Points on a hilly landscape, in no order, each with its height.
A ball rolls from a point to the lowest of its 2 nearest points, and stops where none of them is lower. Distance is the straight distance between rows; heights are no part of it.
(469): [ 97 147 123 133 128 153 149 126 187  59 142 125 142 102 109 123 111 110
 147 138 145  93 131 187 110  82  90 101 117 146  58 101 176 146 161 150
 115 127  86  89 102 111 143 122 142 154 206 160 183 158 131 146 126 157
 162 140 136]  h=891
(591): [126 137 140 138  80  81 129 118 145 165 167 100 140 130 145 146  67  94
 114 147 156 156 142 141  96 149  93 169  94 108 140 128 136 135 133 107
 123 139 112 121 152  86 141 156 108 154 100 126  73 122 103 146 143 125
 104 155 101]  h=489
(390): [163 100 121  89 111 128 117 144 170 120 160  72 131  94 117 121  98 104
 111 104 125 121 164 119 137 120  92 138 100  94  41 151 137 135  91 101
  83 131 142 134  92 144 129 132 124 100 169 163 180 137 116 114 141  94
  97 159  60]  h=429
(711): [125 150 128  69 143 151 178 112 199  66 173 122 120 105  99 130 113 142
  95 145 186 130 127 176 148 139  97 141 135  66 111 138 136 170 181 157
  99  81 113 127 123 110 135 153 110 135 172 103 154 126 147 116  70 102
 151 136 121]  h=387
(1136): [214  97 133  93 117 203 119 123 140 143 113 110 101  93 126 105 151 140
 119  45 144 118 169  98 120  84 132 121 147 115  71 137 123 148 114  95
 105  84 180  91 111  81 113  98 119  97 154 181 173 131 108 110 102 104
 111 175  98]  h=565
(652): [126 105 168 149  90 108 147 182 163 100  90 125 136  84  91 121 132 148
 169 140 119 137 103 129 129 111 151 135 127 119  56 131 168 146 108 125
 119 129 136 127  82 105 108 104 161 101 157  80 132 113 165 152 170 144
 168 116  74]  h=577
(322): [114 131 139 103 124 186 134 181 153 172 100 145 103 114 123 120 197 128
 107  89 139 100 133 125 107 101 115  92 147 191 172 130 118 131 155 149
 107  78 100 184 166  79  96  91 156 170  74 118  77  61 162 155 100 134
 133 116 111]  h=566
(844): [153 115 122 121 170  51 124 144 167 112 132 108 126  56  77 122 162 119
 158 124 188 145 126 150 164 108 141 139 140  41 148 145  91 154 120 129
 102 146 110 189 101 123  81 201 124 123 138  35 122 130 137  88 143 104
 166 108 157]  h=277
(50): [ 92 169 156  84 168 171 105 103 100  86  97 168 150 154 115 141 128 136
 155 115 163 142 133 114  95  51 182 145 175 133 159 141  74 136 164 200
 164 101 142 155 116 136 116 139  88 114 144 125 142 144 144  86  62 107
 189 135 173]  h=635
(570): [122  95 155  93 163 173 136 179  84 155 138 144 105 165 187 102 187 151
  88  71 104 133 111  73 106 133  99 110 100 163 163 146 147  90 131 131
 146  59 176 124 156 154  86  56 102 137  67 111 152 103 179 116 114 101
 130 149 122]  h=129
(886): [137 122 138 194 105  86 115 167 157 182 166 154 129 116 146 127 121 134
 152 179 110 134 142 144 143 109 167 135 218 103 217 118 146 133 159 173
 105 138 140 187 117 114 130 135 102 115 122 142  72 134 126 116 126 142
 107  97 205]  h=637
(820): [118 122 155 162 122  98 131 141 154  94  86 116 138 107  62 129 146 156
 205 197 120 129 146 139 151 125 124 112 170 159  92 136 111 149 123 140
 144 108 102 123  78  99 104 132 190 103 150  98 120 128 113 113 138 143
 164  94 110]  h=628
(859): [178 119 151 123 121 186  86  88  94 155  72 115 106 122 136 116 141 153
 114  63 127 128 131  98 131  84 143 126  96 165 107 123  89 122 126  95
 152  86 190  81 117 140 109  87 106 141 116 152 168 136 123  90 115  83
 116 192 108]  h=520
(95): [130 117 128 169  76 108 114 100 168 174 122  64 149  76 103 130 121 107
 122 138 139 138 114 143 166 145 136 125 119 101 102  98 127 123  82  94
 123 189  92 121  92 146 145 146 130 140 168 120 102 159 109 126 187 145
 131 126 186]  h=469
(852): [164 127 120 110 142  85 143  64 160 112 116 130 142  72 102 144 132 112
 152 130 165 143 110 162 163 133 149 129 125  59 142 121 131 142 113 137
 119 130 120 136  63 144  97 191  94 142 131  78 157 156 133 102 112  85
 145 133 179]  h=340
(1107): [133 122 121 191  83  57 126 184 100 138 105 160 103 104 115 141 119 132
 138 142 147 128 130 130 146 144 137 135 117 133 162 124 179 119  70  74
 146 171 107 109 170 148  73 151 150 134  71  48  53  99 121 156 181 122
 126  73 113]  h=418
(425): [155 114 142  85 131 181 128  83 121 122 184 109 126 128 177 135 113 102
  98 126 125 160 127 154  93 116  93 153  62 123 191 143  96 148 138 117
 105  87 144 129 151 126 154 134  82 166 129 164 185 179 146 108 106  66
 113 192 158]  h=354
(193): [ 98 126 169  81 147 153 144 171 100 169 154  96 114 164 129  81 166 167
 131 110 119  84 132 126 155 119 125 141 130  93 178 177  49  90 153 141
 127  85 152 129  94  73 163 108 186 177  89 218 183 150 152  59  90 139
 117 132 139]  h=688
(1155): [122 116  65 148 139  86 107  97 131  89 144  90 118  96 120 113  75  97
 108 108 136 127 126 142 125 143 120 122  83 106  70  95 178 135 119  80
 138 197 106  59 133 157 156 156 128 144 145 138 156 134  96 111 151 165
 148 150 111]  h=837
(809): [119 160  63 171 171  79 107 108 128  95 101 131 153 131 108 165 106  97
 154 117 140 114 125 143 133  72 142 106  91 157 120  94 148 157 161 151
 177 195 101 102 162 148 113 149 122 102 164 127 111 160 111 102 189 161
 139 146 113]  h=877
(1127): [124 103 151 122  98 172 119 144 132 156 139 104 112 146 155 116 148 134
  72 100 102 101 135  95 124 151 100  58  79 203 140 128 169 114 101  89
 116 116 132 112 137 141 161  68 139 175  88 157 150 134 161 117 163 165
 110 172  99]  h=177
(65): [169 171 149 135 132 117 105 129 166 175 134 134 161 122 170 121 129 173
 140 152  91 129 117 133 131 129 192 113 183  72 188 140  82 107 130 175
 117 142 157 189  94  94 139 130  91 108 110 128  88 141 151 144 104 137
 102  86 199]  h=605
(814): [ 92  94 145  99 163 105 157 154 135 144 196 108 106 166 148  91 146 115
  90 116 102 101 110  94 136 182 112 149 177 100 178 164 151 129 146 138
 133 118 150 138 119 153 167 134 149 125 117 195 141 106 122 126 120 166
 114 130 138]  h=446
(132): [112  91 128 111 160  90 113 144 121 145 182  89 147 173 173  83 149 127
  90 138  85 116 135  98 180 191  96 106 151 141 218 166 146 130 122 144
 137 112 118 138 131 183 162 120 135 133 103 134 156 109 144  94 115 140
  84 137 101]  h=405
(2): [143 145 145 118 186 171 100 106 115 117  91 155 150 141 155 142 151 156
 112 128 149 126  80 101 125 100 168 127 187 131 193 142 103 143 152 207
 173  98 141 133 126 170 130 112  70 103 129 115 155 128 144  94  62  92
 143 139 170]  h=601
(359): [ 87 185  87 143 172 127 131 103 164 122 113 105 153 126 106  89 135 161
 141 191 101  81 167 141 147 157 124 111 164  91 117 140  49 113 126 146
 123 137  93 187 158  95 143 122 177  75 149  74  73 102 136 127 108 152
 123  68 131]  h=796
(561): [136 134  96 107 157  77 145 103 110 119 179 109 146 174 191 104 135 144
  92 155  87 151 117 124 167 238 120 112 127  93 185 153 141 142  87 121
 154 115 124 125 126 197 156 136  92  98  94 120 133  90 151  98 119 141
  80 113  99]  h=364
(12): [130 113 140 102  93 138 103 152 148 117 117  94 143  77 125 124  93 140
 116  58 118 131 115  91 119 118  97 127  91 125   7 126 197 124 108  92
 132 108 165  93  85 138 131 109 118  99 128 156 178 107 137 149 151 117
 110 176  61]  h=366
(1224): [145 127 167 103 101 167 105 105 114 152 114 108 109 106 138 113 142 140
 135  92 136 138 102 122 116 138 117 152  89 168 123 122 106 119 119  94
 159  97 144 103 111  96  98 114 119 197  96 153 175 156 148 104 106 104
 113 147 136]  h=472
(903): [111 105 121 167 111  87 144 131 153 123  78 142 158  58  41 134 181 152
 158 134 166  95 134 131 160 112 147 122 202 135  95 129 138 124 136 147
 154 118 124 101  66 136  64 145 168  96 147 136 123 121  93 107 118 130
 151 121 147]  h=669
(1088): [123 140 101 125 107 118 168  53 153 103 150 132 150 128  91 124  97 146
 145 166 148 112 137 163 137 169 118 165 146  77  96 142  72 127 121 124
 115 130 120 152 109 103 126 158 125  90 167 162 124 144  92 152  84  98
 126 122 157]  h=450
(759): [101 114 145 114 110 163 141 170  92 122 133 162  81 146 127 124 124 107
 101  78 146 101 119 117  67 115 125 163 146 183 105 119 170 112 168 106
 120 123 143 106 166 103 136 120 142 168  96 177 109  83 107 185 111 136
 142 113 125]  h=463
(1076): [132 109 129  77 168 162 145 142 117 159 150 132 137 176 167 128 167 146
  76 102 115 172 100 103 100 112 119 137 101 138 173 134 120 111 154 167
 172  65 164 107 142 121 130  89  97 104  95 114 179 145 190 114 122  91
 130 151 125]  h=210
(603): [121 110 136 121  84 135 163  87 153 144  80 145 142  96 112 145 141 138
  84  41 146  83  77 103 160 151 142 104 135 132  92 151 193 102  97 137
 157 148 147 106  62 184  94 158 118  81 141 178 124 116 119 164 128  97
 102 125 160]  h=930
(19): [110 129 107 108  81 158 142  64 150 110 120  95 118  82  92 115 114 116
  94 110 146  74 140 128 118 178  94 144  99 120  15 119 156 129 103  89
 113 124 118 140 108 154 112 173 121 111 166 124 146 102  86 156  94  95
 114 107 140]  h=884
(1222): [ 68 137 136 125 129  97 124 105 101  98 132 145 156 177 165 149  56  86
 138 150 141 188 112 152  76 149  86 153  73 110 126 103 163 128 170 156
 184 167  99  80 144 122 148 142 142 141 133 106 142 151 117 161 170 133
 148 101 102]  h=582
(618): [158 140 124 163 128  77 127 154  93 136 129 157 127 164 164 137 109 119
 134 163 117 193 145 150 120 165 150 132 107 121 179 119 143 125  95 103
 143 142 126 144 183 135 127 137 108 116  97  49  87  87 128 141 154 133
 118  80  75]  h=355
(911): [165 138 106 116 121 119 183  86 205  66 147 120 147  84  99 135 133 119
 145 166 166 128 124 167 130 141 114 141 141  46 119 148 111 162 116 148
  86 116 114 144 105 131 119 171 101  91 185  84 139 162 134 122  80  89
 143 123 149]  h=396
(1182): [ 83 118 179 108 110 131 108 153  74 157 120 154 122 158 163 137 105 115
 137  77 112 178  91 106  79  98 134 175  99 142 152 114 141 105 140 136
 169 124 172 127 134 133  88 134 105 150  77 144 144 126 186 159 157 127
 145 153 159]  h=331
(1040): [108 152 110 166 113 125 168 125 144  95 140 121 160 123 114  82 148 171
 150 229  80 108 154 147 157 175  91 112 148 132 109 121 101 126 128 122
 110 129  97 149 142 122 154  93 177 105 168  59 117 113 124 125  83 134
 144  40 127]  h=773
(21): [ 66 191 162 138 161 107 104 127 117 157 122 113 129 178 123  81 120 138
 140 160 105 144 140  90 168 133 172 138 179 134 147 135  81 121 147 189
 182 146 140 112 121 116 171 115 166 125 136 151 139 123 126 105  97 176
 122 101 150]  h=526
(1106): [169  81 122 116 120 127 108  81 104 119 161 133 143 128 141 149 106 111
 134 148 103 125 124 135 137 141  84 145 111 144 138 147 146 161 122 133
 116  85 140  97 113 176 103 149  92 145 141 174 144 166 111 110 109  77
 110 193  61]  h=787
(746): [205 103 160 152  95 163 132 113 114 176  55 142 115  56 119 168 144 146
  95  79 209  89 128 117 166  95 179 129 167 145 133 129 162 128 148 111
 132  93 146 103 128 160  92 153 100 141 144 149  82  89  88 111  93 122
  90 146 138]  h=767
(1228): [166 148 112 157 100 134 171  79 135  68 100 154 121 125 122 142 120 151
 151 167 140 111 127 147 137 179 132 131 101 118 111 120 121 145  91  90
 135 117 122 114 143 150  99 139  92 107 165  44 136  91  91 142  64  90
 115  75 121]  h=209
(1079): [ 78 179 179 149 130 107  89  99 106 134  73 131 154 165 127 143 107 126
 177 148 120 152 123 112 149 129 179 133 154 146 167 101 105 122 145 183
 202 169 123 108 107 137 127 151 154 129 128 118 122 126 126 108 123 140
 145 101 167]  h=564
(279): [142  85 151 137 126  93 154 138 135 155 147 104 144 129 105 125 110 132
 172 158 143  99 140 157 170 140 100 144 142 126 127 140  96 127 133 127
 130 105 108  97  87  91 126 131 169 168 133 203 134 162  94  90 118 129
 103 164 125]  h=539
(628): [172 129 135 125 115 191 115  97 161 157 109 125 116 113 109 120 134 123
 120  71 118 101 172  93  94 113 121 123 154 135  75 159  80 123  87  71
  99 134 158 169 123 138 138  88 116 121 146 208 131 111  92 133 154 127
 107 157 107]  h=606
(781): [190 126 103 151 104 131 148  85  82 131 113 166 110 121 142 140 126 165
 127 145 123  91 119 128 155 179 130 108 106 122 127 153 109 128  82  98
 118 100 145 100 111 151  86 128  91 117  97 133 102 124  83 152  73  87
  90 121  95]  h=289
(104): [162 117  97 161  94  90 123 181 106 148  79 147 103  64 118 138 147 142
 125 107 170 114 118 132 135 114 149 154 100 138 118  86 169 132 119  84
 130 156 118 110 165  90  76 161 137 145  78  65  57  68 124 129 128 125
 134 102  86]  h=471
(332): [111 155 219 185  80 146  93  96 112 129  97 137 170 144 147 151  87 131
 159 161 112 174 123 112 104 107 172 145 150 142 165 108 138 140 134 167
 156 149 116 119 130 156 128 139 102 120 139  95 132 126 121 146 125  92
 132 104 163]  h=607
(324): [125 102 145  97  57 138 157  99 164 164 132 102 127  89 122 115 137 130
  97  66 137  90 100 125 137 174  96 141 120 130  78 120 158 104  85 113
 119 149 133 140  99 152 121 139 119 125 120 154 135 115 166 181 137 113
 117 129 144]  h=908
(236): [102 117 109 162 132  72 148 132 139 129  68 131 151 103  58 174 134 126
 142  95 173 111 143 105 151 117 160 136 207 144 108 130 133 131 131 134
 167 128 129 147  98 180  71 172 151  54 136 112  89  85  80 103 151 106
 126 147 126]  h=702
(475): [115  95 127 127 103  81 187 133 144 129 183  83 134 114  73 102 135 138
 143 136 142  86 132 161 190 179  87 161 149  61 110 168  77  99 136 120
  84 100 116 129  90  93 121 159 181 119 159 190 120 142  90 123 105 105
 103 117 119]  h=499
(931): [110 110 104 148 100 129 142  75 114  83 157 105 121  96 119  88 113 121
  88 137 133  92 140 117 143 178 109 140 110 161  63 106 186 130 123  52
 152 144 136  76 127 173 148 156 142 135 155 125 143 111  90 104 119 160
 135 107 118]  h=859
(55): [166 113 139 169  72  90 125 128 160 144 145 123 133  78 125 152 113 105
 153 152 140 124 102 169 135 135 150 133 111  90 164  92 143 137  96 118
 118 154 116 125  93 109 119 173  88 164 136 127 116 165 136 138 135 134
 137 122 202]  h=407
(843): [124 143 129 218 133 113  85 124 131  81  96 125 139 139 125 150 127  84
 199 158 128 145 160 138 112  68 114 116 124 158 124  98 128 164 135 125
 119 173  91 134 163 161 100 127 139 105 181  98  90 136  84 128 185 126
 142 121 140]  h=898
(1124): [149 147  75 113 206 170 101 123  96  90  86 168 131 166 164 166 143 124
 111 114 141 132 132 124 105  53 143  72  72 188 116  96 144 134 159 160
 116 128 138 121 162 127 142 104 132 112 125 116 166 151 143 116 164 150
 149 147  86]  h=860
(882): [ 97 179 147 142 106 141 150 148 114 177 149 187 137 193 174 144  99 121
  86 107  86 144  95 102 121 128 158  97 151 131 185 149 124  96 126 166
 159  90 150 103 126 140 154  77 103 110  76 162  93 153 137 197 122  99
 102 123 141]  h=515
(1179): [ 92 130 138  91 168  95 136 131 122 153 169 112 140 195 132 140 101 107
 113 135 113 155 132 103 132 148 144 134 164 131 161 157 124 131 161 167
 142 133 145 127 143 121 184 117 146 115 124 191 133 144 114 132 145 176
  96 139 146]  h=484
(23): [107 140 111 121 129 109 146 145  89 164 171 183 129 201 154 147 103 119
 110 143  84 169  94 107 124 122 145  96 168 137 162 160 104 115 127 165
 144 130 145 106  97 129 182 103 126 123  97 215 116 187 125 166 149 151
 103 152 118]  h=523
(555): [147 136 128 118 185 154 113 120 128 131 138 162 137 145 144 125 159 148
 124 152  98 116 106 119 157 108 170 114 214  96 197 151  96 129 170 205
 129 107 131 146 117 124 145 106 110 115 120 162 134 128 123 112  84 140
 133 115 182]  h=570
(938): [119 128 106  94 180 156 111 136  87 116  94 134 119 173 141 119 131 130
 110  87 135 164 134 100 121 104 129 112  93 176  97 118 143 117 145 118
 133 127 154  89 164 100 130 101 162 146 100 127 183 139 150  87 150 176
 133 145  58]  h=878
(984): [123 119 111 131 136 121  70  95 138 152  86  99 128 127 147 102 134 129
 145 150  87 160 141 139 130 166 140 132  91 102 109 111  87 126  71 101
  92 188 116 214 157 172 138 128 142 113 125  40 118 120 149 117 173 147
 147  83 147]  h=846
(972): [150 193  99 148 140 128 153  84 100 103  87 157 136 167 156 150 115 156
 132 172 113 157 123 147 149 181 139 105 103 119 175 130 101 147 105 117
 163 140 107 141 185 130 123 117 108  80 108  31  86  87 123 147  78  93
 126  72 112]  h=290
(842): [144  87 125  96 146 135 160 192 103 127 191 123  79 141 118  78 124 150
 141 140 131  94 100 145 125 126 120 149 114  83 136 172  52  89 143 107
  45  76 133 146 132  49 141 109 182 198  95 223 167 158 129  81  98 151
 124 148 121]  h=715
(161): [ 93 137 110 159 128 107 167 145  82  98 160 138 131 168 119  79 156 138
 149 217  88 108 146 143 135 197 114 113 131 166 139  93 108  99 115 126
 119 145  98 120 152  92 167 102 185 143 121 100 127 119 130 143 116 176
 160  42 132]  h=747
(404): [126 129 169 142 119 120  77 137 114 148 122  95 130 135 152  97 137 141
 153 174  87 177 127 109 132 169 154 130 120 125 141 128 106 108  91 127
 114 152 131 169 145 127 161 102 146 149 103  81 140 121 151 133 156 172
 134  87 156]  h=868
(195): [135 163 132  49 176 175 125  96 107 126  83 148 139 158 137 148 119 141
 141  70 167 162 118 121  99  73 145 152 125 145 120 144  51 138 165 157
 169  92 156 141 146 100 116 142  83 116 124 118 155 134 164  72 115  93
 170 170 143]  h=667
(1242): [ 78 135 174 158  93 130 125  72 121  87 121 137 159 148 138 161  89 110
 171 147 138 164 117 135  99 147  97 187  94 139 120 115 158 140 157 151
 168 139 110 127 145 147 100 153 118 117 130  99 127 153 119 152 142  90
 131 136 123]  h=622
(1086): [145 122 138 216  69  89 146 102 150 192 117  96 157 104 104 153 111 115
 154 167 107 115 150 141 146 126 127  83 147 160 113 111 122 137  74 113
 119 154  78 136 107 136 157 113 145 147 165 153  66 151  95 118 168 139
 107 149 156]  h=524
(1148): [140  95 113 135 165 136  85  84 113  74 143 149 116 120 126 152 111  97
 140 113 127 109 129 129 116 109  98 139  90 158 108 114 174 138 147 121
 115 121 117 120 130 172 105 126 102 131 144 170 163 133  91 108 113 107
 131 174 125]  h=808
(447): [131 140 161 125 133 126 133 134 136 102 137 119 146 153 137 148 121 127
 131 158 140 159 150 109 141 150 144 159 166 137 116 162 158 154 128 155
 133  92 154 139 127 144 144 110 104  64 155 105 135 100 127 124 119 116
 117 114  89]  h=255
(668): [ 81 129 163 125  95 130  96 104 102 163 174 141 128 147 191 133 124 103
 119 118  80 166 113 145  79 121 134 138 108 143 178 113 120 129 113 130
 128 137 132 157 120 161 149 134  75 164  89 156 141 162 158 158 148 122
 105 147 187]  h=403
(287): [126  94 162  83 179 188 120 146 120 124 190 126 119 165 154 121 140  98
  89 131 112 162 132 119  60  96 114 159 109 109 183 139 112 114 171 127
 124  41 169 139 161 115 165  92  88 134 138 109 186 156 188 116 117  98
 144 156 156]  h=282
(937): [132 163 120  78 180 142 118 107 126 121  93 154 112 160 117 149  89  97
 140  58 141 145 130  91  66  82 155 174 157 127  81 161  76 132 149 123
 137 148 156 158 127 121 116 136  90 108 144 164 135 120  94 133 122 102
 142 167 145]  h=675
(942): [148 119  57 108 154  99 133 133 153  83 158 117 127  80  89 114 102  92
 116  99 131 122 155 116 172 136  95 121 145  96  30 138 185 141 131 131
 104 125 145  89  84 177 121 169 155  64 162 149 170 136  84  89 134 106
  99 168  77]  h=476
(396): [136 105 102 159 107 151 159 182 133 119  83 141 132 154 131 139 145 125
 134 165  80 123  92 142 109 127 134  44  96 172 103 107 149  87  86 127
  90 157  94  97 146 115 175  68 196 132 111  64 110 151 174 179 207 151
 154  91  74]  h=892
(382): [112 150 126  77 147 156 158 119 132  95 147 149 126 148 123 147 122 139
  97 139 179 158 132 129 110 147 108 171 147 131 119 157 130 168 175 165
 127  86 116 150 151 115 123 143  94  87 150 100 132  99 144 120  66  94
 139 142  96]  h=326
(61): [145 124 145  93 105 188 125  66 125 137 185 101 127 141 158 119 131 131
  97 112 104 144 112 120 100 166  91 141  49 130 124 129  88 151 108  69
 160 114 140 106 121 140 132 130  72 168 129 141 188 150 145 127 120 100
 101 176 147]  h=412
(958): [133 125 134 194 128 127  93 147 115  76 131 140 122 127 115 126 137  94
 178 157 131 168 164 173 100  73 146 115 127 147 120  59 127 129 164 123
  60 155  97 138 157 127 126 150 150 146 164 105 130 129 128 138 184 182
 172  79 170]  h=920
(501): [155 123  79 163 142  97 167 144 135  81 187 161 109 153 126 147  97 116
 119 179 111 123 140 131 116 173 120 142 158 131 103 140 157 159 128  88
 142 136 119  97 180 146 126 144 101  86 160 126  81 112  62 162 131 140
 115 115  87]  h=245
(970): [164 102  88 116 144  24 151 172 132 130 178 123 143 112 112 141  95 108
 160 144 157 117 136 161 130 144  85 188 125  28 150 134 104 134 107  94
 101 149 111 147 121  66  92 175 134 111 121 115  89 124  85 143 147  97
 120 137  91]  h=390
(619): [159 106  60 159  98  60 137 123 141 159 172  78 124  81 118 145 114  95
 132 127 144 114 152 152 122 147  55 155  78  76 129 110 112 111  91  87
 110 166  57 127 140 103  93 171 119 134 106 107  68 136  91 153 156  89
  85 148 103]  h=438
(34): [ 96 143 133 130 105 161 114 181 124 179  86 154  89 124 113 139 166 113
  94  65 160 104 145 128 112  88 134  95 135 200 129 110 173 111 175 145
 129 130 123 123 156  96 118 114 168 195  86 146  87 100 133 157 133 161
 133 116 115]  h=517
(1212): [141 135  87 126 126  99 194 136 124 112 177 134 116 175 159 123 118 147
 101 169 108 123  99 107 156 191 118  84 161 126 154 161 173 143  84 111
 160 137 126 106 139 180 157 116 107  82 124 115  84 117 117 163 119 140
 102 106  87]  h=311
(866): [112 127 128 170 121 118 138 142 129 131  69 145 130  83  99 206 131 122
  98  89 206  90 124 105 134  95 166 136 172 150 111 143 193 131 149 120
 170 154 135 112 131 160  79 185  93 118 151 118  66  78  70 113 147 103
 103 156 161]  h=734
(383): [ 82 132 110 175 158  68  95 149  99 129 182 142 126 162 118 135 135  87
 169 190 113 146 161 165 149  92 117 142 143 117 203  91 118 110 170 155
 120 161  97 146 154 131 139 163 155 185 146 145  87 156  99 110 150 164
 147 110 204]  h=694
(245): [105 120 118 100  92 175 145 149 159 112 103 113 115 132 153 103 143 132
 111 129 114 140 120 109  90 144 118  95  84 158  67 122 181 103 105 107
  79 151 137 130 132 132 176  80 168 106 129  94 161 125 186 167 202 165
 144  99  87]  h=919
(1113): [ 82 111 175  95 134 116  82 108 118 120 127  90 126 116 115  71 156 163
 164 150  92 115 108  97 147 157 157 147 134 105 108 130  96  90  83 120
  91 139 150 162  79 175 133 127 148 148 139 127 182 138 153 111 137 157
 136  94 200]  h=893
(255): [ 91 129 115 149 168  83 104 120  55 118 178 105 118 147 113  87 138 120
 153 212  95 117 170 157 154 161 114 141 115 143 165 106  72 119 133 115
 108 165  99 128 165 115 151 150 169 188 148 134 124 146 100  86 118 182
 164  79 182]  h=720
(194): [ 72 119 149 104 132 164  74 156  58 134 143 192  72 154 134 104 120 123
 120  60 115 139  92 124  61  90 129 174 144 147 105 113 157  90 168 112
 149 111 190 112 142 119 100 124 125 187  68 190 178 126 132 136 135 146
 154 133 160]  h=399
(731): [116  92 160 130 101 173 100 172 110 180 157 124 107 149 140 102 177 115
  80  92  79 146 136  86 102 125  96 115  98 192 164 156 120  88 101  88
 157  66 176  96 129 177 102  50 113 168  72 149 151 136 179 110 142 114
  98 206 114]  h=220
(545): [184  55 117  80 150 139 119 165 123 116 184 137 134  99 155 132 100 106
 143 125  99 103  97 144 116  94  99 137  94 108 150 124 138 131 126 126
  71  82 134  92 111 131 119 131 107 175 124 195 170 184 143 129 121 100
 143 214  79]  h=763
(584): [137 107 112 125  77  96 143 194 145 123  87 121 107  67  86 128 127 152
 144  99 148 109 122 125 118  96 155 152 139 119  76 121 150 138 127 120
 106 154 130 126 118  43 100 127 153 119 112  97  80  76 137 176 146 121
 144 120  78]  h=525
(1075): [185 136 106 134 165 154 118  95 108 163  69 143  97  98 116 137 183 153
 113  67 198 108 117 128 192 114 191  90 166 124 172 120 124 145 130 145
 146 150 132 130 137 146  94 164 107 108 136 116 102 105 123  81  99 141
 127 138 161]  h=793
(876): [ 79 144 147 115 104 171 118 136 137 182 176 156 119 183 177 133 127 110
  56  94  92 160 128 106  83 139 143 108 150 145 189 110 142  89 155 139
 134 139 150 164 147 153 192  98  90 140  94 160 132 119 175 187 148 137
 102 118 195]  h=462
(988): [151 145 123 110 156 165 115  55 124 139  92 133 125 115  96 138 120 130
 127  72 125 119 149 100 118 129 153 139 136 101  78 124  66 110  94  99
  99 175 142 177  99 140 141 120 101 123 146 196 129 146  80 153 122 123
 124 154 172]  h=641
(797): [132 147 121 104 133 155 133 112 134  94  74 151 131 128 126 130 198 185
 124 148 122 110 123 156 168 129 146  60 107 141 159 106 120 146 124 162
 137 128 102 129 124 127 125 104 138 120 120  61 122 104 179 139  96 148
 168  83 134]  h=839
(1247): [108 120 169 165 115  91 142  98 134 146 118  83 161 161 114 127  92 109
 150 173 103 135 138 129 143 137 107 110 138 169 105 148 132 138 102 119
 161 122 109 111  86 149 151  97 166 144 138 184 131 169  98 119 147 138
 116 175  90]  h=578
(1146): [180  68 139  79 152 145 149 178 139 111 211 134  91 128 138 109 132 128
 148 145 125  77 113 173 130 131  87 142 113  78 129 157 140 121 134 111
  39  61 125 134 113  78 135 121 149 175 141 185 184 177 138 122 100 141
 152 157 121]  h=739
(171): [188 147  98 128 142 139 108 109 117 131  82 127 122  98 139 153 179 152
 127 121 138 121 113 153 187 142 188  75 103 138 183  98 116 160 103 135
 133 157 123 155 136 151 138 144  82 121 134  78 113 122 161 102 101 151
 129  93 167]  h=815
(154): [132 118 129 123  96 143  86 105 148 125 111  74 130 110 144 115 139 108
  87  87 104 142 124  93 140 143  82 115  79 175  82 124 194 120  92  83
 126 142 141 109 130 171 141 114 116 151 123 126 169 113 147  84 180 145
 103 189  47]  h=280
(868): [177 118 105 123 131  42 164 152 168 129  97  96 154  77  98 138 111 112
 165 121 175 155 151 146 154 108 108 159 112  38 122 147  83 161 135 134
 131 164  95 139  93  63 103 183 153  95 140  83  92 130 102  99 164  91
 148 126  84]  h=341
(466): [ 91 133 117  76 135 178 138 170 102 114  87 150 116 132 136 106 126 149
  97  81 106 115 106  93  88 120 122  97  80 178  29 126 144  84 124  96
 122 130 171  96 133 108 131  69 151 103 107 109 163  81 163 151 164 156
 140 131  64]  h=902
(31): [145 136 124 127 116 147 172 149 122 118  84 165 140 146 149 149 159 180
 118 128 140 124  91 135 137 111 149  50 105 157 130 112 164 136 128 148
 142 132 120  96 109 116 130  96 160 122 109  97 125 152 177 172 145 149
 140 105  94]  h=863
(747): [120 150 143  96 146 138 153 185 116 188 133 135 123 140 136  79 156 170
 123 118 113 126 110 100 185 156 135 111 160  94 220 153  72  89 140 179
 131 103 151 157 114  62 125 108 170 160  67 173 118 141 159 125  81 134
 106 101 142]  h=662
(1115): [101 149  52 137 175  82  97  94 113 111 135 111 131 126 123 131  98 100
 139 118 123 142 122 148 132 126 125 123  84 105  97 103 138 131 111  99
 161 237  96 110 156 140 151 132 141 117 143 112 122 170 112 137 215 165
 162 120 147]  h=858
(288): [110 172 177 124 131 129 106 155 168 217 115 117 155 119 151  97 139 153
 135 105  93 111 140 113 154 104 168 146 194 103 195 139  64 105 133 182
 123 102 140 189 108  82 130 118 129 153  78 144 102 126 171 140  82 121
  91  98 181]  h=634
(1147): [116 147 140 176 143 112  78 160 122 152 149 148 128 154 152 143 115  89
 175 192 130 180 144 153 147  79 183 154 184 115 209  84 120 154 158 173
 127 160 145 146 151 116 166 169 116 155 161 119  91 147 130 104 132 185
 133  79 191]  h=668
(137): [132 137 103 133 151 178 107 133 115  78  80 154 123 119 124 170 123 120
 138  82 154  79 135 141  83  58 115  99  87 175  90 115 165 143 169 127
 113 158  97 130 173 141 113 111 118 133 133 132 120 124 102 152 135 110
 113 174 102]  h=834
(771): [109 166  95 146 151 126 174 139 148  97 140 127 123 177 124 143 106 128
 135 173 152 121 187  95 101 149 119 137 155 157  75 152 143 143 147 111
 113 109 127 153 183 142 149 121 141  57 173 125  75  85  77 134 112 117
 110 129  61]  h=165
(1201): [107 117 128 109 104 103 128 163 137 100 181 138 106 142 132 147  76  81
 110 143 153 169 134 167  71 116  84 172  89  94 131  96 189 146 178 136
 121 133 106  86 153  77 152 154 111 172 148 115 145 139 123 167 139 132
 132 128 126]  h=538
(492): [135 132 207 127 134 200 102 197 131 170  91 110 120 118 154 134 169 152
 115 127 137 160 148 118 117  81 139 126 141 189 180 120 115 129 155 154
 138  35 126 147 180  93  98  81 139 141  85  57 121  93 189 102  96 132
 134 130 113]  h=613
(406): [121 146  94 166 134 120 124 127 154 161 108  91 117 110  90 122 134 138
 140 186  92 119 149 122 127 127 129 104 139 112 102 144  96 130  84 116
  95 180 108 206 149 132 155 119 172  65 153  74  60 125 129 155 170 152
 140  64 159]  h=820
(30): [108 167  89 122 105 188 135 131 146  35 101 170 118  90  79 156 127 140
 119 122 162  76 147 153  79  54 127 106 119 155  34 118 161 160 163 131
 122 129  82  99 124 109 116 118 134 144 161 134 142 103 117 157  89 135
 177 139  96]  h=864

Where does a ball stop that starts at each point below?
(1079): (771)
(820): (1228)
(359): (65)
(988): (570)
(1148): (65)
(1242): (844)
(23): (771)
(797): (1228)

Call two points neighbours if one is among the 2 nearest of the other. Go from one point of each pair to the other, from neighbour to neighbour, staying as low as possible. Name the highest point that can't be avoided.
(1182) and (1127): (492)
(570) and (555): (937)
(1228) and (555): (1106)
(844) and (771): (911)
(1127) and (570): (731)
(771) and (1182): (23)
